The views of a scene show one set of named points, each view turned or mirrored, and shifted as a whole, with a little noise and some points left out.

Scene 1
View 1
Rol: 2.319 1.800 0.763 0.025 -1.062 -0.440 0.661 -1.014 -0.776 1.059 2.148
 -1.201 -0.884 -0.696 0.179 0.657 -0.143 -0.224 -0.776 -1.430 -0.292
 0.455 -0.248 0.737 0.656 -0.182 -0.638 0.398 -0.799 -0.453 -0.522
 -1.309 1.503
taneb: 0.376 -0.369 0.401 1.039 2.940 0.541 1.469 -0.961 -1.194 0.635 -0.269
 -1.813 -1.711 0.190 0.106 0.725 0.453 0.328 -2.047 -1.556 -0.387 -0.606
 -1.010 0.588 0.705 1.206 -0.786 0.756 0.104 0.869 -1.343 -1.212 0.699
Gaku: -1.547 -3.450 -1.565 1.401 6.874 -0.066 2.045 -1.075 -0.193 -1.061
 -1.365 -0.837 -2.553 0.170 -0.293 0.576 0.714 0.335 -2.390 -1.431
 -0.075 -1.051 -2.599 0.961 1.363 2.194 -1.440 2.332 1.087 0.284 -2.495
 -1.865 -0.364
viko: -0.147 -0.945 0.127 1.385 3.499 0.629 1.416 -1.541 -0.525 0.363 -0.816
 -0.787 -1.700 -0.537 -0.359 0.681 -0.082 0.518 -1.463 -1.616 -0.718
 0.573 -1.541 0.152 0.462 1.186 -0.943 1.405 0.314 0.738 -1.094 -1.109
 0.010
kig: 0.713 -0.100 -0.186 -0.067 1.932 -1.265 1.520 -1.443 -1.268 -0.051 1.931
 -2.505 -1.316 0.238 -0.106 0.744 0.667 -0.964 -1.919 -1.506 -0.381
 -0.954 -1.343 1.582 1.647 0.989 -1.098 0.313 -0.670 -0.494 -2.523
 -2.482 1.246
defab: 0.957 -0.582 -0.070 0.688 2.308 0.745 1.237 0.148 -0.696 0.577 -0.338
 -0.833 -1.848 -0.323 0.444 0.593 0.415 0.569 -1.286 -1.306 0.460 -0.993
 -0.875 0.792 0.842 1.048 -0.607 1.720 0.498 -0.027 -0.461 -0.999 1.037
fesa: 2.520 2.077 1.719 0.873 -1.278 1.532 0.193 -0.132 -0.977 2.119 0.204
 -0.455 -0.901 -1.010 0.512 0.553 -0.369 1.010 -0.382 -1.396 -0.184
 1.094 0.282 -0.311 -0.273 -0.073 0.031 0.616 -0.355 0.588 1.190 -0.055
 1.341
duro: 0.088 -0.829 0.305 1.468 2.631 0.631 0.977 -1.154 0.649 0.301 -0.860
 0.711 -1.844 -1.445 -0.407 0.242 -0.664 1.034 -0.439 -1.421 -0.822
 1.853 -1.553 -0.242 -0.142 0.448 -0.787 2.304 0.520 0.644 -0.045 -0.990
 -0.144
dugun: 1.977 0.794 0.294 0.255 -0.034 0.463 0.871 0.180 -0.963 0.901 0.759
 -0.843 -1.337 -0.478 0.586 0.712 0.479 0.424 -1.149 -1.293 0.652 -1.021
 -0.015 0.702 0.889 0.620 -0.424 0.801 -0.553 -0.551 -0.315 -0.873 1.747
taru: 2.332 1.299 1.206 0.633 -0.020 1.930 0.753 0.859 -2.171 2.167 -0.185
 -1.661 -1.332 0.186 1.414 0.763 0.738 1.087 -1.410 -1.444 1.270 -1.866
 0.690 0.639 0.579 1.045 0.233 0.555 -0.035 0.029 0.572 -0.273 1.804
zanu: 0.270 0.497 0.979 0.823 2.047 -0.574 1.220 -2.550 -1.324 0.888 1.074
 -2.594 -1.063 -0.101 -0.513 0.842 0.036 -0.555 -1.754 -1.804 -1.658
 1.134 -1.332 0.362 0.802 0.790 -1.132 0.198 -0.499 1.033 -2.246 -1.836
 0.364
zosaf: 0.947 -0.741 -0.377 0.911 1.165 -0.129 0.602 -1.032 1.673 -0.496 -0.052
 2.253 -1.857 -2.240 -0.349 -0.043 -1.128 0.779 0.351 -1.167 -0.341
 2.486 -1.815 -0.284 -0.080 -0.275 -1.208 3.121 0.460 -0.410 0.494
 -0.924 0.459
neb: 1.901 1.147 0.061 -0.514 -0.856 -2.332 0.709 -2.268 0.555 -0.459 3.471
 -0.405 -0.852 -1.440 -0.950 0.501 -0.581 -1.379 -0.145 -1.289 -1.290
 1.912 -1.240 0.945 0.989 -0.751 -1.350 0.879 -1.291 -1.211 -1.675
 -2.249 1.325
kebes: 2.278 1.761 2.113 0.931 -0.299 1.957 0.656 0.164 -2.440 2.643 -0.015
 -2.426 -0.848 0.415 1.054 0.940 0.886 0.862 -1.789 -1.590 0.389 -1.011
 0.616 0.364 0.532 0.971 0.190 -0.176 -0.419 0.804 0.188 -0.219 1.560
Vomo: 0.836 -0.351 0.130 0.964 1.547 -0.333 0.750 -1.369 0.649 0.053 0.545
 0.548 -1.644 -1.601 -0.660 0.167 -0.571 0.376 -0.390 -1.256 -0.815
 1.909 -1.525 -0.001 0.141 -0.054 -1.130 2.057 0.034 0.073 -0.433 -1.141
 0.502
petan: 3.144 1.092 0.249 -0.245 -1.869 0.512 0.529 1.196 -0.355 0.934 0.990
 0.370 -1.345 -1.083 1.084 0.686 -0.047 0.650 -0.105 -1.116 1.566 -1.171
 0.250 0.804 0.663 0.098 -0.169 1.584 -0.319 -1.608 1.060 -0.407 2.365
keru: 2.213 -0.354 -0.903 -0.211 -0.280 0.220 0.885 0.929 0.419 -0.057 0.644
 1.112 -1.783 -1.131 0.746 0.416 0.142 0.682 -0.357 -1.142 1.476 -1.208
 -0.340 1.049 1.002 0.266 -0.511 2.491 0.037 -1.669 0.601 -0.798 1.891
View 2
kig: -0.171 0.308 -1.616 0.397 -1.085 0.942 0.218 -1.268 -0.210 0.012 -0.774
 0.135 0.349 1.581 -0.194 0.418 0.615 1.081 0.827 -0.761 0.597 0.433
 -1.436 0.261 -0.494 -1.130 -0.361 -1.429 -0.096 2.240 -1.296 -0.309
 0.913
taneb: 0.460 -0.818 -1.605 0.214 -0.670 -0.035 -0.509 -0.602 0.307 0.270 1.144
 -0.322 0.956 -0.392 -0.443 -0.180 1.617 0.395 0.436 0.086 -0.600 -0.255
 -1.113 0.223 -1.004 0.568 -0.958 -0.314 -0.096 1.325 -0.694 0.448 1.811
zosaf: 3.022 0.026 -0.425 -0.468 -1.961 -2.007 0.893 -0.505 -1.076 -1.228 1.664
 0.505 1.031 0.956 -0.362 -0.022 -1.134 -1.747 -0.618 1.777 -0.742
 -1.350 1.241 0.322 -0.674 0.633 0.980 -0.774 0.142 -2.897 -1.655 1.204
 3.262
neb: 2.591 1.024 -1.001 -0.701 -2.047 -0.892 2.792 -1.262 -1.319 -0.763
 -0.992 0.353 0.031 2.636 0.873 0.846 -1.632 0.819 0.214 0.477 1.724
 -0.085 0.984 0.132 -0.206 -1.996 1.453 -1.466 -0.334 0.382 -1.629
 -0.191 0.862
taru: 1.392 0.198 -1.671 -0.244 0.844 -1.498 -2.312 -1.917 -1.017 -0.010 1.838
 -1.502 0.798 -1.949 -1.311 -1.740 2.329 2.437 0.563 0.569 1.354 -0.551
 0.890 0.482 -0.726 -0.245 0.487 0.304 -0.544 2.761 -1.388 0.810 2.840
fesa: 3.412 0.033 -1.309 -1.481 0.103 -3.139 0.480 -1.601 -1.416 -0.368 1.934
 -1.466 0.737 -1.699 -0.227 -1.430 1.040 2.091 0.063 1.595 1.081 -1.237
 2.240 -0.348 -0.519 -0.503 1.150 0.896 -0.762 1.382 -1.239 0.669 2.607
Gaku: -0.845 -0.851 -1.180 1.564 -1.569 1.517 -1.795 0.020 0.694 -0.388 1.536
 1.075 1.339 0.956 -1.587 0.292 1.049 -2.293 0.078 -0.252 -2.393 -0.021
 -2.904 0.996 -1.455 1.943 -1.310 -1.456 0.565 -1.065 -1.228 0.968 2.870
Vomo: 2.021 -0.606 -1.032 -0.098 -1.633 -1.230 0.632 -0.184 -0.377 -0.664
 1.577 0.368 0.971 0.602 -0.510 0.058 -0.101 -1.077 -0.159 1.264 -1.109
 -0.946 0.045 0.239 -0.864 0.950 0.072 -0.549 -0.037 -1.313 -1.142 0.891
 2.730
defab: 0.733 -0.129 -1.292 0.370 -0.493 -0.460 -1.660 -0.980 -0.645 -0.344
 1.573 -0.212 1.065 -0.177 -1.049 -0.784 1.324 0.129 0.071 0.276 -0.215
 -0.314 -0.395 0.647 -0.919 0.477 0.066 -0.430 -0.125 0.505 -1.400 0.847
 2.819
duro: 2.103 -0.758 -1.335 -0.384 -1.241 -1.559 1.000 -0.047 0.045 -0.222 1.543
 -0.038 1.118 -0.214 -0.055 -0.231 0.477 -0.248 -0.249 1.257 -0.965
 -1.232 -0.124 -0.367 -0.927 0.720 -0.448 0.155 -0.023 -0.587 -0.790
 0.537 2.142
zanu: 1.108 -0.710 -1.690 -0.340 -1.135 -0.387 1.779 -0.589 0.378 0.331 -0.036
 -0.229 0.692 0.606 0.524 0.395 1.010 1.144 0.485 0.201 -0.402 -0.434
 -1.092 -0.655 -0.672 -0.338 -0.885 -0.039 -0.421 1.781 -0.473 -0.191
 0.354
dugun: 1.456 0.525 -1.425 -0.324 -0.221 -1.116 -1.191 -1.782 -1.364 -0.237
 1.384 -0.551 0.517 -0.355 -0.716 -0.915 0.917 1.442 0.683 0.530 1.326
 -0.219 0.708 0.501 -0.459 -0.640 0.820 -0.534 -0.248 1.497 -1.757 0.540
 2.499
Rol: 2.288 0.531 -1.384 -0.992 -0.347 -1.545 0.766 -1.807 -1.516 -0.403 0.288
 -0.762 0.412 0.276 0.026 -0.357 0.049 1.982 0.436 0.642 1.760 -0.513
 1.145 -0.052 -0.121 -1.435 1.046 -0.514 -0.553 1.662 -1.508 0.155 1.554
kebes: 1.623 -0.387 -1.971 -0.786 0.746 -1.652 -1.075 -1.806 -0.673 0.298 1.843
 -1.534 0.850 -2.164 -0.779 -1.543 2.427 2.893 0.590 0.606 1.260 -0.556
 0.807 -0.259 -0.647 -0.544 0.100 0.711 -0.798 3.177 -1.145 0.453 1.977
petan: 2.351 1.387 -0.884 -0.600 -0.068 -1.788 -2.000 -2.465 -2.825 -0.993
 1.632 -0.910 0.525 -0.471 -1.142 -1.452 0.160 1.449 0.279 0.954 2.593
 -0.271 2.365 1.005 -0.205 -1.167 2.249 -0.688 -0.406 0.844 -2.367 1.254
 3.799
viko: 0.993 -1.130 -1.509 0.200 -1.288 -0.493 0.225 0.027 0.565 -0.024 1.442
 0.080 1.062 0.029 -0.394 0.040 0.882 -0.584 0.045 0.478 -1.407 -0.880
 -1.112 -0.082 -1.057 1.126 -1.038 -0.104 -0.040 -0.034 -0.695 0.789
 2.015
View 3
taru: -0.225 -3.412 0.284 0.857 1.278 0.009 -1.925 1.046 -0.776 -1.683 -0.356
 1.748 1.062 0.356 -1.125 -1.693 0.237 0.990 1.176 1.174 -1.661 -1.904
 -1.245 0.343 -0.346 0.405 0.084 -1.564 1.234 -2.007 1.551 -1.081 0.254
dugun: 0.218 -1.911 -0.131 0.489 0.879 -0.071 -1.836 0.591 -0.265 -0.981 0.034
 0.945 0.634 0.463 0.580 -1.219 0.138 0.884 0.886 1.012 -1.845 -1.376
 -0.824 0.177 -0.771 0.596 -0.114 -0.676 0.514 -0.719 0.463 -1.131
 -0.462
Gaku: 0.023 1.171 -1.756 -2.683 -0.646 -3.997 -0.925 -0.450 1.256 1.368 0.305
 1.942 0.356 -1.756 0.527 -1.283 -0.429 -1.428 -1.723 0.368 0.774 -0.829
 -1.595 -2.491 -3.124 1.092 1.076 -0.827 2.816 -1.993 -1.001 -0.849
 -0.199
keru: 1.187 -1.452 -0.108 -1.413 1.196 -0.915 -2.213 0.053 0.065 0.180 -0.089
 0.574 -0.403 1.194 1.802 -1.057 -0.746 0.318 1.735 1.679 -2.615 -1.969
 -1.661 0.226 -1.806 0.744 -0.390 -0.051 0.657 0.015 0.049 -2.172 -0.473
zanu: 0.211 0.633 -0.958 1.615 0.487 0.006 -0.608 0.125 0.239 -0.818 0.351
 1.300 1.491 -1.396 0.661 -0.818 1.303 0.184 -1.413 -1.090 -0.588 0.695
 1.126 -1.535 -0.583 0.803 0.632 -1.346 0.168 -0.628 -0.596 0.847 -0.719
defab: 0.329 -1.032 -0.588 -0.740 0.489 -1.589 -1.605 0.194 0.237 -0.200 0.203
 1.399 0.525 -0.296 0.209 -1.291 -0.312 -0.180 0.134 0.690 -1.090 -0.942
 -1.217 -1.191 -1.619 0.666 0.367 -0.875 1.400 -1.433 0.031 -0.915
 -0.143
kig: -0.408 1.174 -1.687 0.827 0.011 -0.978 -0.864 0.639 0.200 -0.841 0.325
 0.981 1.224 -1.420 2.074 -1.145 1.820 0.617 -1.639 1.093 -0.665 -0.804
 0.078 -0.262 -1.592 1.764 0.218 -0.275 0.624 -0.320 -0.300 0.101 -1.121
Rol: 0.394 -1.051 -0.080 1.612 1.376 1.018 -1.482 0.427 -0.334 -1.156 0.107
 0.473 0.589 0.571 1.446 -0.811 0.715 1.366 0.747 0.088 -2.587 -0.318
 0.561 0.040 -0.196 0.772 -0.275 -0.450 -0.625 0.204 -0.162 -0.510
 -0.694
taneb: -0.030 -0.444 -0.893 0.467 0.228 -1.277 -1.057 0.183 0.239 -0.425 0.304
 1.661 1.154 -1.001 -0.082 -1.369 0.214 -0.141 -0.934 -0.136 -0.224
 -0.379 -0.469 -1.662 -1.385 0.592 0.597 -1.298 1.363 -1.551 -0.104
 -0.152 -0.041
viko: 0.382 0.019 -0.725 -0.750 0.241 -1.904 -0.943 -0.384 0.826 0.273 0.326
 1.563 0.611 -1.111 -0.084 -0.982 -0.364 -0.751 -0.713 -1.078 -0.298
 0.122 -0.181 -2.542 -1.473 0.351 1.018 -1.265 1.202 -1.422 -0.698
 -0.250 0.176
fesa: 0.947 -3.143 1.158 1.458 1.976 1.335 -1.967 0.270 -0.447 -1.274 -0.017
 1.018 0.586 1.252 -0.687 -0.970 -0.497 0.999 1.895 -0.860 -2.661 -0.363
 0.154 -0.623 0.473 -0.231 0.102 -1.438 -0.207 -0.654 0.281 -0.976 0.089
petan: 0.815 -2.906 0.471 -0.153 1.699 0.447 -2.381 0.488 -0.448 -0.846 -0.025
 0.556 -0.141 1.709 1.221 -1.159 -0.460 1.131 2.409 1.774 -3.422 -1.901
 -1.360 0.924 -0.910 0.518 -0.795 -0.037 -0.094 -0.035 0.523 -2.053
 -0.459
duro: 1.138 -0.512 -0.039 -0.195 0.730 -0.852 -1.231 -0.657 0.673 0.377 0.283
 1.167 0.312 -0.283 -0.033 -0.562 -0.871 -0.502 0.429 -1.636 -1.127
 0.578 0.402 -2.578 -1.168 0.040 0.739 -1.301 0.549 -0.819 -1.014 -0.470
 0.082
kebes: -0.397 -3.193 0.267 1.952 1.449 0.831 -1.511 1.110 -0.808 -1.889 -0.166
 1.699 1.504 0.076 -1.222 -1.748 0.895 1.058 0.776 0.267 -1.468 -1.258
 -0.698 -0.079 0.566 0.333 0.223 -1.633 0.845 -2.000 1.427 -0.374 0.174
neb: 1.377 1.101 -0.592 1.067 0.966 0.765 -1.133 -0.287 0.122 -0.431 0.158
 -0.424 0.112 0.462 3.639 -0.162 0.925 0.985 0.198 -0.374 -2.871 0.509
 1.301 -0.194 -1.075 0.941 -0.461 0.427 -1.530 1.994 -1.734 -0.271
 -1.641
Vomo: 1.578 -0.113 -0.123 -0.588 1.002 -0.594 -1.180 -0.922 0.744 0.423 0.207
 0.653 -0.202 0.213 1.140 -0.473 -1.043 -0.263 0.667 -1.094 -1.874 0.671
 0.568 -2.045 -1.316 0.039 0.567 -0.699 -0.019 0.127 -1.439 -0.924
 -0.219
View 4
zanu: 2.007 -0.139 -1.082 -0.091 -0.447 -1.028 -0.430 -0.639 -1.145 -0.299
 0.987 -0.061 -0.183 -0.512 2.356 -1.168 -1.561 -0.783 0.422 -0.598
 -0.243 0.662 0.337 1.057 -0.558 -1.035 -0.544 0.219 2.206 -1.072 0.890
 0.812 -0.553
kebes: 1.369 -0.966 -1.011 2.445 -1.683 -0.305 -0.660 -0.813 -1.848 0.721
 -0.639 -0.487 -1.458 -0.122 1.163 -1.644 -0.636 -0.980 0.276 2.678
 -1.295 -1.469 -0.717 1.550 -0.501 1.065 -1.179 -0.995 -1.038 -1.336
 -1.569 0.703 -1.012
viko: 0.347 0.134 0.044 -1.095 0.012 -0.158 0.444 -0.427 -0.722 0.363 1.669
 0.531 -0.135 -0.496 1.659 -1.043 -0.110 -1.838 0.218 0.511 -0.974
 -0.079 0.239 0.445 0.424 -0.047 -0.314 1.205 2.657 -1.947 0.336 -0.923
 0.420
zosaf: -0.556 2.546 1.498 -0.249 0.636 0.634 1.118 -1.199 0.472 -0.957 0.989
 0.976 1.817 1.089 -1.158 -0.586 1.514 -0.488 1.205 0.612 -1.122 -0.255
 -0.040 0.237 2.084 -0.600 -1.156 -0.264 3.318 -0.897 0.092 -0.422 1.002
taneb: 1.088 -0.600 -0.416 -0.544 -0.370 -0.479 0.187 -0.057 -1.113 0.976 0.969
 0.367 -0.768 -0.519 2.091 -1.200 -0.720 -1.389 0.041 0.744 -1.610
 -0.085 -0.141 0.302 -0.099 0.244 -0.124 0.779 1.340 -1.405 0.259 -0.800
 -0.105
keru: 0.576 0.857 1.360 0.756 0.240 0.400 0.851 -0.594 -0.552 0.240 -1.455
 0.579 0.531 1.848 -1.614 -0.480 0.595 0.078 1.095 1.083 -3.081 -0.460
 -0.896 -0.818 1.702 0.868 -0.725 -0.647 -0.534 -0.442 -0.657 -1.285
 0.426
fesa: 0.714 0.830 -0.173 2.781 -1.218 0.106 -0.182 -1.263 -0.864 -0.584 -0.204
 -0.549 -0.189 0.489 -0.381 -1.458 0.331 -0.413 1.070 2.390 -0.740
 -1.573 -0.845 1.808 0.599 0.303 -2.003 -1.677 0.133 -1.307 -1.703 1.356
 -0.858
Gaku: -0.215 -0.123 0.774 -3.321 0.835 0.071 1.279 0.447 -0.411 1.758 1.826
 1.812 -0.448 -0.357 2.061 -0.825 -0.198 -2.119 -0.462 0.009 -2.719
 0.221 0.580 -1.369 0.838 0.783 1.026 2.702 2.489 -2.000 1.132 -3.329
 1.292
Vomo: 0.407 1.461 0.706 -0.178 0.194 -0.093 0.658 -1.027 -0.155 -0.748 0.845
 0.523 1.316 0.578 -0.065 -0.880 0.371 -0.493 1.023 0.288 -1.007 -0.001
 -0.047 0.459 1.483 -0.658 -1.015 -0.308 2.665 -1.029 0.226 0.117 0.395
dugun: 1.480 -0.122 0.210 1.168 -0.491 -0.277 -0.077 -0.673 -1.100 0.338 -0.875
 -0.059 -0.274 0.792 0.195 -1.099 -0.427 -0.292 0.691 1.255 -2.319
 -0.574 -0.673 0.216 0.376 0.823 -0.767 -0.649 -0.587 -0.811 -0.807
 -0.397 -0.358
petan: 0.901 0.899 1.015 2.417 -0.471 0.213 0.343 -0.881 -0.740 -0.066 -1.906
 0.011 0.160 1.891 -1.939 -0.864 0.592 0.443 1.187 1.897 -2.973 -0.943
 -1.127 -0.214 1.315 1.000 -1.151 -1.852 -1.465 -0.340 -1.590 -0.459
 -0.158
defab: 0.571 -0.199 0.251 -0.151 -0.027 -0.115 0.600 -0.187 -0.845 0.943 0.352
 0.581 -0.372 0.377 0.867 -1.146 -0.056 -1.136 0.257 1.123 -2.184 -0.534
 -0.389 -0.096 0.671 0.985 -0.218 0.687 0.486 -1.309 -0.294 -1.400 0.219
kig: 2.567 -0.423 -0.178 -0.929 0.193 -1.192 -0.288 -0.187 -1.546 0.509
 -0.461 -0.025 -0.280 0.528 1.717 -0.612 -2.055 -0.410 0.329 -1.069
 -2.079 1.458 0.001 -0.298 -0.297 -0.553 0.009 0.441 0.754 -0.039 1.403
 -0.582 -0.449
duro: 0.241 0.912 0.204 -0.303 -0.045 0.057 0.474 -0.881 -0.289 -0.254 1.566
 0.591 0.489 -0.151 0.931 -1.203 0.297 -1.160 0.587 0.943 -0.460 -0.583
 0.114 0.809 0.820 -0.367 -0.902 0.138 2.817 -1.792 -0.198 0.023 0.341
taru: 1.298 -0.979 -0.369 2.059 -1.173 -0.051 -0.060 -0.584 -1.499 1.093
 -0.875 -0.139 -1.430 0.302 0.447 -1.689 -0.120 -0.758 0.158 2.618
 -2.090 -1.611 -1.044 0.729 0.026 1.593 -0.935 -0.831 -1.576 -1.399
 -1.810 -0.168 -0.688
View 5
fesa: 1.707 -1.072 -0.479 1.070 -0.036 0.009 -1.245 -2.541 0.376 1.638 1.164
 0.547 0.128 0.936 -0.526 -1.227 0.575 -1.056 -0.107 0.461 -1.469 -0.320
 -1.666 0.532 -1.504 -0.659 0.228 -1.338 1.645 1.785 -2.303 0.054 -0.354
Gaku: -1.024 0.855 -0.386 -0.196 -1.424 0.669 2.433 -1.092 1.426 -0.704 2.883
 -0.686 -0.661 3.109 -0.188 1.643 0.442 2.179 -2.020 2.443 1.327 0.487
 -1.478 -0.125 0.264 -3.199 -0.881 -0.856 -4.288 -4.507 -0.871 1.309
 -0.725
dugun: 1.077 -0.247 -1.079 -0.022 -0.556 0.072 1.232 -1.150 0.567 1.543 1.436
 0.668 0.789 1.892 0.231 0.213 0.055 0.044 -0.008 1.015 -0.662 -0.377
 -1.394 -0.566 -1.780 -1.103 0.698 -0.846 0.430 0.479 -0.983 -0.376
 -0.233
neb: -0.308 2.026 -1.728 0.186 -1.067 0.476 -0.063 -0.974 1.103 2.525 0.445
 0.307 2.668 0.323 2.030 -0.123 2.473 -0.195 1.345 -0.871 0.091 0.429
 -0.264 -0.966 -0.128 1.371 -0.512 1.047 -1.434 1.304 -1.009 1.574 0.455
zosaf: -1.040 0.469 -0.165 0.202 0.067 1.117 -0.557 -1.806 1.274 0.717 2.228
 -1.472 0.492 0.746 0.832 -0.600 1.613 0.562 0.362 -0.264 0.349 -0.058
 -0.703 0.057 0.846 -0.874 -3.212 -1.176 -1.457 -0.784 -4.040 1.526
 -0.353
petan: 0.739 -0.586 -0.606 -1.061 0.960 0.669 1.618 -0.172 0.516 2.166 1.643
 -0.159 1.767 1.529 1.728 -0.328 -0.111 -0.012 2.021 -0.345 -0.922
 -1.058 -0.879 -1.027 -1.389 -1.139 -0.889 -1.724 1.688 1.422 -3.052
 -1.351 -0.259
duro: -0.010 0.243 -0.347 1.090 -0.878 0.399 -0.595 -2.467 1.048 0.498 1.752
 -0.326 -0.433 1.219 -0.449 -0.496 1.300 0.256 -1.415 1.078 -0.014 0.425
 -1.288 0.513 -0.180 -1.003 -1.096 -0.651 -1.805 -0.914 -2.097 1.790
 -0.543
viko: -0.264 0.458 -0.397 0.978 -1.352 0.318 0.378 -2.371 1.307 0.150 2.049
 0.085 -0.548 2.034 -0.746 0.222 0.804 0.951 -2.142 1.700 0.304 0.450
 -1.541 0.408 -0.220 -1.695 -0.409 -0.581 -2.505 -2.074 -0.945 1.521
 -0.531
defab: 0.605 -0.162 -0.600 0.014 -0.628 0.209 1.627 -1.423 0.943 0.694 2.057
 0.168 -0.029 2.443 -0.126 0.431 -0.167 0.944 -1.007 1.453 0.033 -0.147
 -1.678 -0.292 -1.092 -2.224 -0.060 -1.093 -1.083 -1.475 -1.189 0.124
 -0.583
kig: 0.390 1.426 -1.886 0.111 -1.766 0.037 1.698 -0.627 1.008 1.554 1.171
 1.075 1.659 2.158 0.843 1.410 1.065 0.778 -0.681 1.125 0.361 0.529
 -1.115 -0.998 -1.165 -0.525 1.446 0.763 -2.376 -1.012 1.122 0.921 0.048
zanu: 0.573 1.401 -1.562 1.526 -2.174 -0.207 -0.337 -2.281 0.970 1.105 0.851
 1.148 0.408 1.278 -0.185 0.482 1.560 0.176 -1.850 1.154 -0.075 0.937
 -1.446 0.075 -0.822 -0.066 1.314 0.795 -2.380 -0.508 0.467 2.058 -0.169
taneb: 0.716 0.391 -0.818 0.796 -1.391 0.031 0.976 -1.859 1.010 0.837 1.751
 0.540 -0.179 2.159 -0.619 0.519 0.434 0.693 -1.936 2.016 0.361 0.358
 -1.618 0.035 -1.020 -1.835 0.852 -0.470 -1.962 -1.643 0.060 0.920
 -0.474
Vomo: -0.482 0.864 -0.527 0.633 -0.543 0.801 -0.215 -1.961 1.209 0.921 1.526
 -0.501 0.507 0.759 0.526 -0.386 1.396 0.277 -0.550 0.253 0.252 0.193
 -0.982 0.018 0.091 -0.764 -1.707 -0.537 -1.702 -0.517 -2.414 1.388
 -0.107
Rol: 0.974 0.436 -1.205 0.416 -0.709 -0.040 0.300 -1.306 0.840 2.054 0.827
 0.827 1.487 0.960 0.900 -0.210 1.132 -0.341 0.514 0.023 -0.656 -0.067
 -1.045 -0.551 -1.283 0.036 0.763 -0.047 0.325 1.351 -0.839 0.354 -0.135
kebes: 2.437 -0.944 -0.924 0.890 -0.805 -0.655 0.318 -2.246 0.385 1.448 1.032
 1.513 -0.296 1.952 -1.153 -0.425 -0.482 -0.637 -1.192 1.597 -1.404
 -0.390 -2.149 0.355 -2.417 -1.464 2.414 -1.063 1.554 1.106 -0.233
 -0.425 -0.374
keru: 0.242 -0.236 -0.465 -1.290 0.441 0.483 2.196 -0.114 0.814 1.569 2.096
 -0.309 1.275 1.905 1.355 0.240 -0.104 0.594 1.404 0.448 -0.376 -0.707
 -0.975 -0.920 -1.072 -1.751 -1.157 -1.672 0.229 0.119 -2.399 -0.916
 -0.348

Which points are out of place in each view (at most two, in the order of its rows)? Write - if all are in place.
view 1 -> Gaku, duro
view 2 -> Vomo
view 3 -> -
view 4 -> -
view 5 -> petan
